Points, in no order, along strands that fork and pass close to each other.
Points whose rows are less than 39.9 apart are linked; no others are. Some points are linked to none.
bugut: [-12  -5  -1   1  -2 -19  10  -6  -9  21  -5   7   2   6  -2  11   4  -8
  -5   2  11 -15]
kazus: [-14  -8   9 -13  14 -11  -2 -14  -3   3   9  13   7  -8  -4  -9   6  15
   8 -17  14   0]
vafot: [ -9  -8 -11 -11  12 -12 -13   1  -2  16   9   8   2   2   3  -2   5 -23
 -17  -3   8 -14]
fumu: [-19  17  21 -13   1 -10  18   3  15  -9   9 -36   4  -4   9   3  23   4
   7 -12 -18  -3]
pipu: [  1   1 -16  11  25  15 -21   2  -9   4  -3  -3   6   9   3 -13  17  12
  12   0   1  -3]
Tefo: [-24  12  13 -25 -13 -11  13   5   0   0  -1  -3  -2  13   1  19  16   7
   7   7   3  -3]
Gepan: [  6  -9   1  12  -1   4 -12   4   9  -6  11  15   6 -19   3 -13  -8   3
   7   7   9  26]
tor: [ -6  -2   6   6  -1   8  19 -10  -3 -10  11  -4   6 -14   2 -12 -11  -2
  11  -7  -4   1]
gavuf: [  1  14  -1   6   4   5  -8 -12   0 -14  14   2 -17 -10   6 -20  -9  -8
  -7  -9 -12  -4]
foza: [ 11   5   2  10  -8  -5   9   8 -15   8 -14  -1 -19  10  -6  14   2   7
  -5  14   0 -10]
runa: [ -5  -4   0   5  -2 -16  -5   1  11  13   8  19  15 -18   8   1  -3 -12
  -3   3  17  11]
Satip: [  6   3  -4  -6 -13  31  33   2   3  -1 -11 -18  14   6  -8   5 -15  -9
  -7   1 -17  -1]
zer: [  2 -18  -9  12   5  12 -26  -7 -11   1 -17  -2   2 -10   6  -6   4   2
  -5   0   2  -4]
fure: [ -1 -12   5  -3   3 -36   3  -4   2   9  10  19   0   0 -18   5   6  11
  -2  -3  15  12]
rimo: [-22  -2  -1  -7   4 -24  15 -12  -3  25   1 -10  13  12  -4   7   7  -9
   6   4   4  -6]
dovov: [ 21  17   2  23 -15 -13  -3  18  -2   6  -1   8 -15   3   4   9 -16  -7
  -7  14  -4  -1]
nizos: [ -3  10  10 -17   1   1   7  -7  -2 -14   3 -19 -26  -8   6  -7  12  -2
 -10 -11 -14 -19]
bude: [ 16   9   1  10  15 -16 -18   7   6  28  15  28  -2   8  -8  -4  11  11
 -21   0  17  20]
Vaga: [-10  -1  -3 -13   0 -16   0  -6   2  -9  21  12  -3   0 -12  -4  -4  -5
   4  -1   0  11]
feped: [ -6   9   3   0  -9 -16  20   2 -11  13  -7   3  -8  10  -5  18   4  -2
  -3   9   5 -14]
Loku: [  6 -13  10   3  -8  21  15 -11   1 -13   3  -8   3   1   5 -10 -20   9
  14  -1  -6   5]
Fosu: [  2   0  13 -21 -13  14  19  -4   2 -17   2 -27 -16  -5   6  -4   1   0
  -9  -6 -19  -9]
mal: [  5  16  -1  13   6  -4 -26  -3   3  14   9  30   0   4  -5  -2   2   5
 -14   5  15  22]
sorin: [-15  -5   7   2  -1  -2  25  -6  -2  -2  12  -3  23  -7  -6   2  -4 -10
  15  -9   0   4]
laki: [  7 -10 -16  21   9   4   0  12 -10  14  -9  -4   3   5  -3   5  10  -3
   1  16   5  -5]
Kiger: [ -9  -1   6   2  10   1 -10  -7  -4   0  -2  22  10 -11   4  -5  -3  10
   7 -13  19  -5]
noviz: [ -1   1   9  -3  -5   3 -15  -4   2 -14  -4  22   3  -9   8  -3 -16   6
   5 -15  10  -3]
luk: [  6 -10   0   3   9 -24  -5   7   0  19  13  22  -5   0 -12   0   9   4
 -12   2  15   7]
kete: [  5  16   1  15  16   1 -17 -10   5  -4   9   5 -14 -16  12 -18   1 -11
 -15 -15  -5 -11]
kif: [ -8  -1   3 -12 -17  13  32 -10   0  -3  -2 -19  15   2  -3   5 -11 -17
  -5  -7 -19  -4]
Kamad: [ 17 -15 -11  22 -12  -1 -13   4  -2  -4  -4   1  -7  12  -6  -1   2   6
  14  16  -9  18]
bufi: [-13   8  12 -25  -8   8  20  11  -2 -11   2  -6  -2   6   0  14  12   6
   7   2   1  -5]
Rirop: [-19  -7   4 -24  13 -26   0   3   5  -5   7 -22   3  11 -18  15  10  -6
   9   3  -4   8]
tupeb: [  2  13   0  -9  16 -10 -23  -4  18  12  18  18  12 -20  13 -17   5  -7
 -14 -15  13  15]
Gime: [ 14 -10 -18  15 -12  21   3  10   5  -8 -10 -13  11   0   2   2 -14 -13
   0  10 -12   5]
dirov: [  0  16  -4  11  -2   3 -20  -7  -1  -1  11  26 -10   9  -5  -5 -10  -1
  -7  10   2  20]
temef: [ 21  10  -6  10   0  18   1   1  12 -22 -14 -16 -13   2   9 -10 -11  13
  10 -11 -16 -12]
geb: [ -8   2  -6  -8  13   1 -10   2  -9   2   6  12  -6   3  -1  -2   6  -8
 -10   0   8 -11]
Dev: [  5 -14   1   5 -13  16   1  -6  -2 -10 -13   4   0   7   5  -1 -18  12
  12   4   0   4]
kob: [  5   2   4   3 -17   4 -17   2   6  -7  -8  28  -2   6   8   6 -22   2
   2   1  11   5]
Diz: [  4 -15  15   2  -2 -37  17  -1  -6  12  12   1  -5  -2 -22  11   8   6
   1   0   4   7]
Budat: [  5 -16 -11   2   2  19  -9  -3 -13 -11 -15 -14  -7  -6  -1  -5   4   5
  -1   4  -8  -5]
befez: [ 13   1  10 -18  -6  33  24  14  10 -17 -16 -18   8   3  -2   8  -5  14
   5 -10  -8  -7]
Fitet: [ 19  -6 -22  12 -12  17 -11  12  14 -14 -16 -14  17  -5  11  -1  -7  -5
  12  -2 -14   2]
Surot: [-25   1   4 -17   7  -6  15 -11  -5  11   5 -14  10   2   3  -1  11  -3
   6  -1  -1  -9]
faka: [  6  10   0  12 -12 -11  -5   0  -3   3   6  20 -19   9  -6   3 -11  -3
  -6  13   0   7]
Mopet: [  7  -4 -15  11 -10  25  22   4  -3   1 -15 -18  10   8  -9   5  -5   0
   5  14 -11   4]
nogo: [  1  15  -1   7  18   7 -29  -8   7  13  16  20  11  -8   4 -17   1   1
 -14  -7  11  20]
kepi: [-10  13  -3  -9  14  23   4   1 -11   6  -5 -14  -4   6   7  -9  19  15
   1   9   0  -9]
Gagi: [  5 -20  -2   8   5  -1 -29  -1  -7  12 -10  14  -4  -8   0   3   5  -3
 -17   3  12   1]
Suf: [-14  -3  -3  -5 -20  -1  20 -18  -3   3  -3  -7   9   2   1   3 -16 -16
  -1   1  -9  -5]
Kosa: [  2  -2 -18  22  14   5 -19   3  -8  18  -8   5   7  14   1  -3  17   7
  10  11   5   2]
Divoz: [ 15 -11   2  21  -7  -1  -6  14   8  -4   4  14  -2  -1  -3   3  -7   2
  11  15   6  22]
ruval: [ -4   8   4  -9   6  -6   2 -10  -1 -16  13  -7 -18  -7   1 -13   1  -8
  -4 -15 -11 -12]
kir: [-16 -11  -6 -20  22 -29  -8  -1   6   0  10 -16   8   5 -12   3   5 -10
   4  -7  -1  -1]
sop: [ 22   5   8  -8  -3  26  17   6  15 -22  -9 -17  -4   8   7  -1 -12  18
  10 -12 -11 -11]
sama: [ 22  15   5  23  -9 -13  -6  12 -17   8  -9  -2 -16   3  -1   7 -11   7
  -4   9  -7 -10]
Fiv: [ 13 -10   1  11 -21   5  -3   2   5  -2 -21  13   1  13   8  12 -24   5
   4   4   6  -3]
lib: [  7  -5   1  -9  -5  23  11  -2  -5 -14 -13 -24 -11  -9   3  -5   0   6
  -5  -3 -12 -12]
Guso: [ -1   1  -1 -18 -17   0   0   3  -5 -12  -7  13 -19  15  -3  13  -8  -5
  -7   3   1 -11]
mif: [-21  11  15 -23   6  -3  16   2   4   2   5 -24   7  -4  12   2  25   7
   5 -10  -4 -15]
rulus: [  0   5  -1 -10   2 -23 -17  -5  18  18   9  23  15 -17   7  -4   5  -6
 -15  -3  17  25]
Zev: [  3  13 -12   3  18  20 -11  -3 -10  -5 -14 -16  -5   5   3 -12  18  18
   7  -4  -8 -12]
Guma: [ -1   5   4 -17  -7  21  25  15  -1 -14  -9 -10   4   2  -4  13   0   3
   3  -5   0  -9]
digi: [ -3  -9  15  -5 -13 -16  25   5   0  -3   6   0   1  11 -17  22   0 -12
   7  -1  -2   6]
Lirak: [ 15  -3  -5  15  -7  16 -19   3  13 -15  -7  -5   7 -11  20 -12 -15  -2
  12   0  -7   9]
medi: [ 13   9  -3  13   2  15  -7  -8   2 -18  -4  -7 -15  -6   9 -17 -11   4
   0  -9 -14  -8]
pinu: [ -8   8  -1 -13  19  14 -10  -3 -15   9   3   3 -11  12   0  -6  15   4
  -8  -1   5 -11]
ziru: [ -9 -14  -8 -14   8 -35 -12  -1   4  10   7   2   2   3 -11   8   5 -17
 -10  -3   4  -3]
tugom: [-28   5  13 -26  -5 -17   4   2   6  -5   5 -22   4  10  -1  14  16   4
  10   7  -8   9]
rovu: [-14   0  -5  10  -1  -9  14  -2   4  10  10   8  22  -8   2   2  -7 -17
   6   1   8   1]
gafol: [  9 -17   4  10   1 -15 -11   7  -6  12  -4  17  -9  -7  -6   9   4   0
 -12   5  15   0]
por: [  8  -2   1  15   4   9 -17  -2   8 -10   6   2   2 -24  12 -18  -9   0
   5  -2   0  12]
Desir: [  6  -3 -18  13   3  15  18  15  -9   9 -16 -16   8   7 -11  12   9  -1
   0  16  -1  -6]

A fork is a point with three links, a tip a point with one. Leave the first point through the second and follow the links. Name the first fork or tip that comes.
runa; rovu | kazus
tugom; Tefo | gavuf
ziru; vafot | Mopet
fumu; mif | mal
faka; dovov | fumu

A fork is a point with three links. Follow the links from the first point to the second and name the forks in between, in order.
Gepan; Rirop | Mopet
ziru; bude | gavuf > luk
Fiv; ruval | mal > luk
dirov; kete | mal > luk > gavuf
noviz; feped | mal
befez; nogo | gavuf > luk > mal
luk; bufi | gavuf
mal; befez | luk > gavuf
Fosu; fure | luk

Follow the links from the first point to the second, and from the first to the third. Name the last point that the two ways share.
por; sop; Suf | Mopet
luk; tor; rimo | mal
mif; Fiv; nizos | mal
Diz; foza; kete | luk
kif; temef; Divoz | Mopet
